Points, in no order, along strands that fork and pass close to each other.
Two points are linked if the straight distance between their rows is under 68.9. Some points are linked to none.
nok: [-18 -34 -19  20  42 -26  17  -9  10  -7  -5 -23  20   8 -28  30   2  27
  -6 -16  30  -6   2 -57  10]
lipi: [ 32  -4  11 -30 -27 -27  19 -34 -17 -36  32  14  38  26   6   3  16  37
  20   8 -17  14   6  26  11]
gusad: [ 13 -10  -6   8  62  13 -13 -27 -28  25  15 -44  -6 -20  -3  37 -19 -30
  -3  -7  23   1  -7 -37  -6]
teni: [-26  14  -1   7 -14  -2 -26   8  39  30 -16  14 -26  15 -18 -17  39 -18
 -12  28 -18   7  -8  23 -13]
luma: [ 15  -9 -10   8  25  -2   1   4   4   3  17 -21  36  -7  -7  48 -40  50
 -14  -7  20  -4 -11 -34   9]
zok: [ 16  -3   7 -15 -19  -9  22   9   2 -25  11   0  33   7   2  16  -9  46
  -8 -14   3  -2   7   2   9]
mone: [ 12   4  11  -5 -31   1   9 -44  15  -5  42  -8  28   4 -25  -4  33  17
  17  39 -25   6  28  37   6]
muk: [  9   1  -3  -3  33  -7 -19  23  -2  -5  -4  -3  18  -5   9  43 -34  31
 -28 -27  19 -11  -9 -26   8]
Bir: [ 28  25   1 -16  16   8 -22  11 -17   4   6  -3  11 -12  34  24 -25  -4
 -22 -28   1  -3 -13   9   3]
mafa: [ 37 -19  -9 -16  -6  22  16 -17 -24  12  14  -2  22  18  22   6   7 -47
   3 -19 -14  -7  17  10 -11]
Suv: [  2  13  21 -10 -16  -2  -2  -6 -56 -33  13  24 -26   6  25 -22   1 -18
  24  -6  25  15 -10  18   8]
kagep: [-17  22  13  27 -12  36   3  11   2 -27  -1 -10 -12 -33 -28 -12 -25  55
   2   5  21   7  -2  -2   8]
Runu: [ 40  -9 -17  -8  16  13   6  -6 -29  28  15 -18  31   0  27  23 -20 -41
 -10 -29  -7 -14  11  -3 -15]
Peven: [ 36  27   5 -36  13 -20 -28  -1  -1   1  -7  17   6   4  36  11  -4  -9
 -29 -25 -20   5 -15  23  -5]
Goto: [ 30  -8  -3 -17 -15 -10  24 -11 -30 -16  14  14  30  28  26  -4  11 -30
   9 -35  -8   1  13  14  -2]
Vegu: [ 24 -15 -21 -27 -22 -17  35  -5  25  38  12   3  60  10  -5   4   2  30
  10  15 -26 -11  14  21  -6]
kib: [-45 -13  -6  32  31  -8  -3  13  -5  11 -18  -2 -38 -13  -9  -4  -7 -27
  10  -5  26   2 -16 -48   0]
rugo: [ 32  -1  10 -28 -15 -24  13 -31 -30 -38  21  27  29  27  23   3  23   4
   5 -18 -14  16   3  17   7]
gufe: [-28  22   2  11 -13  -2 -23  12  42  18 -16  13 -12  11 -34 -19  18  12
 -27  29 -12   1  -9  20   4]
tamal: [ -4  18  27  -5 -16 -10  -6 -22 -34 -23  15  18 -37   5  18 -27  20 -13
  30  11  -6  19  -6  35   7]
famen: [-11  -9  12  20 -20  21  20   3 -11  -9  -4  -1 -28   3   5 -28  24 -34
  26   6  -5  -6  12  10  -1]
dulog: [ 20 -20   2 -11  13  22   8  -9 -54  11  13 -17  -9  -7  18   5 -21 -72
  -3 -33   3  -2   7 -19  -4]
sokeb: [-24  10   1  20 -31  -2  -8  22  32 -10 -23  16 -12   4 -56 -11   2  50
 -29   8   2   6   8  -9   9]
ful: [ 28   2  -4 -15 -15  10  16 -17   3   6  26 -11  37   7   7   9   4  13
  10  -1  -9  -8  18  33  -3]
fese: [  1  12 -18 -10 -17 -13  -4  -4  60  18 -14  -2  35  29 -35  -2  23  11
 -25   8 -25  -9  -1  18   2]
ralo: [ 29   4 -25 -22   5  23 -16 -20  36  36  -2 -11  12  21  12 -10  24 -37
 -16  10 -33 -18  -3  27 -25]
vog: [  1   0   6   0 -12   5  -7 -11  34  21  -2   7 -21   5  -3 -24  48 -39
   7  37 -37  -3  -3  31 -16]
nepa: [ -8 -12  15   7 -26  11  29  -5  -9 -29  17  -2   7  16   3 -27  22 -12
  22 -10  -4  -3  23  18   4]
zoti: [ 31 -26 -27  -8  -1 -24  29  14   9  41  22   6  64   6 -10  19 -29  40
   5   9  -9 -15   4   1   1]
Nifu: [  3   0  31  -2 -29  -5  10  11  -8 -67 -24  37 -31 -19  -9 -27  -3  62
  -5   0  12  19   2   6   6]
Sulu: [-10   3  18 -19 -25 -21  -4   4 -18  10 -10  14 -42   2  39 -18  -2 -53
  33  -2  -7  32 -13  18 -12]
zukev: [-28  -8   1  32  -7  13  27  15 -17  -9  -9  -3 -29 -18   8 -25  -5 -21
  26  -9  13  -1   5 -20   2]
Vober: [-43 -26 -11  29  29   8 -11   4  -4  35 -17 -20 -32  -4 -10  -2  -6 -61
  17  15  19  -7 -12 -41  -8]
bine: [-12  11  24   2 -27 -31   0  -9 -18 -57  -5  50 -36 -13  11 -28  17  14
  15   2  -6  22  -2  10   9]
Defi: [-10  12  14   7  39   7 -11  11 -49   4   1 -12 -26 -28  20  10 -42 -22
   6 -21  24   3 -15 -35   9]
Pumar: [ 18  -4 -26 -22 -20   1  15 -33  38  30   6 -13  35  18 -16  -4  38   3
   9  30 -38  -9  23  34 -11]
favir: [ -9 -18  -5  22  28  11  28  -5 -15 -29  21 -25  18 -19  -8  14 -30  44
   8 -12  26  -2   8 -43  11]
fupa: [  5 -17  -7  -7  24  19 -11  14 -13  49  -8 -23 -25  -2  10   0  -7 -72
   1  -1  -7 -14  -8 -12 -16]
Miruz: [ 13  22 -11  -5  38  10 -28   7  -8  25   0 -14  15  -3  16  27 -26 -15
 -21 -16  -5 -15 -10  -1  -2]
dul: [ 15  19  14 -27   5  -4 -18  31  10 -27 -25  22   7  -7  16  17 -11  53
 -34 -22   9   9  -9   0   1]
pugu: [ 24 -35 -28 -11  18  34  -5  -7  -8  40  -7 -28  -4   8  12   7  -2 -80
  -2  -7 -12 -23  10 -25 -22]
gisa: [-52 -13  -8  39   8  10 -23   7  26  17 -14 -14 -10  11 -39   0  -6  24
 -14   9  31  -5 -10 -28  13]
duban: [ 12  -1  17 -17 -15  -5   7  22  10 -43 -13  13   7   4   7  10 -21  60
 -23 -24   6   0   0  -7  -2]
kub: [  9  19  25  -6  -6  47 -11 -14 -28   0  16  -5 -19  -3  20 -12  14 -41
  10  18   5   5  -3  37  -7]
Goz: [-15   3  -9   6  47  -2 -25  17 -16  15 -18  -7 -21 -18  15  22 -30 -32
 -11 -19  21  -2 -21 -41   4]
zugu: [-29  -3   0  44 -23   6  21  14   2 -25 -13  16 -28 -13 -23 -28  10  22
   5   4  10   4  22  -4  11]
Kasaz: [-36 -11 -12  31  48  -6  -4   1 -11   0 -21 -14 -25 -22 -15  10 -10   2
  -3  -8  39  -2 -22 -54  11]
Guvo: [  9 -27 -21 -12  -6  49  -2 -13   6  33  -2 -27   5  17  14  -1  11 -59
   5   6 -14 -28  19  -5 -21]
pez: [ 14 -20 -19   3  16 -20  23   6   1  25  25 -11  54  -8 -11  45 -35  47
   3   3  11 -11  -5 -19   0]
rap: [  8 -12   8  11 -29   1  37   1  -3 -28  14  -7  26   8  -7  -9  13  30
  15  -8   8  -6  21   9  13]
rig: [ 50  -1 -27 -41 -18 -30  21 -15  22  32  27  13  56  15  -3  -1  -1  42
   6  32 -27  -9   4  38  -5]
zugar: [-11 -30 -27   9  38 -24   3  -4  16  15   8 -20  29  20 -16  39  -5   7
  -4 -20  12 -13   7 -41  10]
kisep: [-22  -2   2   7  -7 -18   8  26  16  -7 -20  25  -7  16   2 -13  22 -19
  -7 -16  -6  -5  10   0   1]
tez: [-35  24   3  18   5  11 -32  30  -4   3 -25   0 -22 -30   2   1 -35  28
  -3   9  28   7 -24 -16   5]
gog: [-16  12  18  18  -8  35   6  10 -16 -25   4  -5 -23 -33  -2 -21 -20  17
  16   3  27  10  -2   3  10]
voli: [ -9  11  14  20 -22  -1  11  18   1 -47 -10  26 -22 -16  -9 -21   7  39
  -3  -9  20  12  -1   7   1]
tota: [-43   2  -5  41 -17  -5 -25  31  30   7 -26  11 -10   5 -40 -14  -4  13
 -25  14  18  -7   3 -17   9]
mukim: [-47 -12 -12  36  26  -2  -9   2   8  -9 -15  -9 -24 -14 -38   1 -15  27
 -10   2  40   4 -15 -59  19]
mogiv: [ 22  -6 -10 -23 -21 -16  21 -51  19   7  26   0  39  13 -21  -6  30  16
  16  36 -48   2  18  35  10]
vare: [ 19  13 -17 -10  19  20 -18  12   1  40  -9 -12   3   4  15   7 -17 -49
 -19  -8 -11 -10 -18   0 -14]
Loto: [-31   3  -4  49 -24  12  20  23  -6  -4 -16  12 -42 -19  -4 -39  -3  -3
  33   9  11  12   4 -10 -14]
tobog: [ 42   0   0 -32 -14 -40   6 -48  -1 -18  38  11  48  13   3  10   5  40
   8  20 -44   9  -4  35  16]
seka: [-14  -5  -9  13  63   4   0 -15 -23   6   2 -31 -24 -19 -11  27  -8  -8
   7  -9  43   1 -16 -46  -2]
neb: [ 10  -9   9  -5  -6  54   1 -12 -12  20  11 -18  -9  -1  13  -9  14 -48
  13  15  -7 -15  11  16 -22]
zunuk: [-17  19  19 -16 -17 -37 -32  -4 -16   4 -16  25 -41 -10  41 -21   3 -25
  26  15 -11  31 -17  16 -14]
lazi: [ -7   9  25   4 -21 -26  -5 -22 -11 -49   5  33 -23  -6  -6 -12  31  22
   3  25 -16  20   2  17  16]
voz: [-11   4  10  -9 -15 -40  -5  21  13 -24 -30  45 -17   6   5 -11  29  -5
  -7 -10 -15  10   3   1   3]
Kisam: [ -9  -5   1  -9   2  -5  10  25 -11  -2 -11   9 -10   7  20 -10   9 -45
   7 -25  -4  -8   6  -3  -3]
Dasi: [-14  27   5  -1  -6   9 -22   6  33   9  -2  -1   1   0 -23   1  16  20
 -20  10  -3  -2  -3  27   6]
pufez: [ 15  16  -4 -13  -2  10 -18 -13  27   9   4  -5  -4  11   3 -10  30 -30
  -6  18 -24  -8   2  32 -13]
kipa: [ -3 -12  -1  -4  43   4 -21   9 -24  39 -15 -14 -29 -11  13  16 -26 -59
  -8 -19   4  -4 -22 -33  -6]
fazo: [-25  31  16  17 -10  25 -20  25  12  -3  -9   1 -16 -26 -21  -6 -16  50
 -12  23  29   6 -15   5   4]
pepor: [ -3  10  14   4 -36  -4  12  18  25 -33  -2   1   3  -5 -41   0  -1  69
 -21   9   3  14  16   3  -1]
vol: [  8  16  17   3 -28   4   7 -18  29  -9  20  -4   6  -4 -34  -5  33  25
  -3  31 -23   5  20  38   3]
dore: [-15 -10 -10   5   9 -16  -4  27  22  -2 -20   3  26  27  -4  13  -7  14
 -21 -25   3 -14  -5 -23   5]
Per: [ 31 -12 -10   0  35  15  -7 -24 -32  38  17 -38  20 -13  18  42 -25 -44
  -9 -12   5  -7  11 -25 -19]
vedub: [ 29  -3 -31 -34  -1  22  11 -29  30  39   6 -17  30  21   7  -7  23 -25
  -3  16 -29 -22  21  26 -21]
gefef: [-15  -5   6  31   3  30  15  -4   3 -22   8 -37   9 -26 -30  12 -27  53
   6   4  29  -1   4 -24  13]
pup: [-18  15   6   4  32   7 -28  31   2  -4 -19  -7  -4 -10   2  25 -28  23
 -21  -4  29  -6 -24 -16   5]
momu: [  1  11   6  11 -42   4  18   1  36  -8   9 -12  14   5 -46  -4  10  47
  -3  18  -6   8  25  19   2]
zisud: [-33 -34  -8  17   4   8  10  14 -14  28 -19 -14 -48  -4  13 -14  -4 -68
  27   1   1  -1  -7 -36 -13]
tobi: [-26 -20 -13  15   7 -23   9  39  13 -12 -31  13  -1  11   2   3   0  -7
  -7 -35  15 -11   9 -28  10]
leru: [ -7  24  25   7  -8  39   4  -6 -22 -16  18  -7 -18 -19  15 -20  -6  -5
  22  10  18   6  -4  24   4]
Zaner: [ -4  15  26   7 -16   2  -4 -32 -12 -32  19  15 -19   1   2 -22  38  -3
  14  23 -25  10  12  41   5]
vifo: [ -8  13  24 -21  -9 -32 -26 -19 -29 -24   1  34 -39  -6  31 -18  12 -17
  28  18 -10  32 -21  28   6]
Ziz: [ 52   4 -21 -45  -7 -52  11 -34   8   6  25  11  45  15  12  -4   3  41
   2  21 -42  -1  -3  34   0]
bef: [  3 -14 -30  -3  26 -13   0  12  29  30  -3 -10  38  25   1  20 -12   0
 -27 -22   2 -19  -8 -22   1]
dubuz: [ 22  22  14 -31   5 -18 -24  14   8 -25 -17  29  -7  -2  26   5   3  21
 -21 -17  -8   2  -7  13   2]
pak: [ -5   1   6 -16  -3 -15  -2  23 -15   7 -19  19 -34   6  41 -13  -7 -43
  15 -19  -5   7 -13   4 -10]

Follow the links from the first point to the second, and from the first to the third. Name the last point that the two ways share.
Defi, luma, zok => fupa
Dasi, Vober, gusad => Kasaz
Loto, neb, Defi => fupa
vare, favir, rugo => kagep
Vober, fazo, pepor => Kasaz

A fork is a point with three links. Follow the links from the first point to the second and name the forks in between, in order.
zukev, Goz => fupa
Goz, gefef => fupa kagep
voz, Zaner => kisep tamal
leru, seka => kagep
Kisam, lazi => tamal
zoti, duban => kagep fupa
mone, Goto => Kasaz
pak, nok => kisep

A fork is a point with three links, a tip a point with one. Leave the first point through the second and follow the links. Name the first fork or tip that comes.
mone, vol => Kasaz
kagep, gog => fupa
zoti, pez => kagep
Peven, dubuz => Nifu
momu, vol => Dasi

Name the points in between on the shortest way along the links from the first point to the second, in order.
kisep, lazi => Kisam pak Sulu zunuk vifo tamal Zaner
rap, fupa => zok duban dul dubuz Peven Bir Miruz vare
Kasaz, vog => mukim gisa tota sokeb pepor momu vol mone mogiv Pumar vedub ralo pufez
pez, Miruz => luma muk pup tez fazo kagep gog leru kub neb Guvo pugu fupa vare
mafa, gefef => Goto rugo lipi tobog Ziz rig Vegu zoti pez luma muk pup tez fazo kagep
Sulu, zugar => pak Kisam kisep tobi dore bef
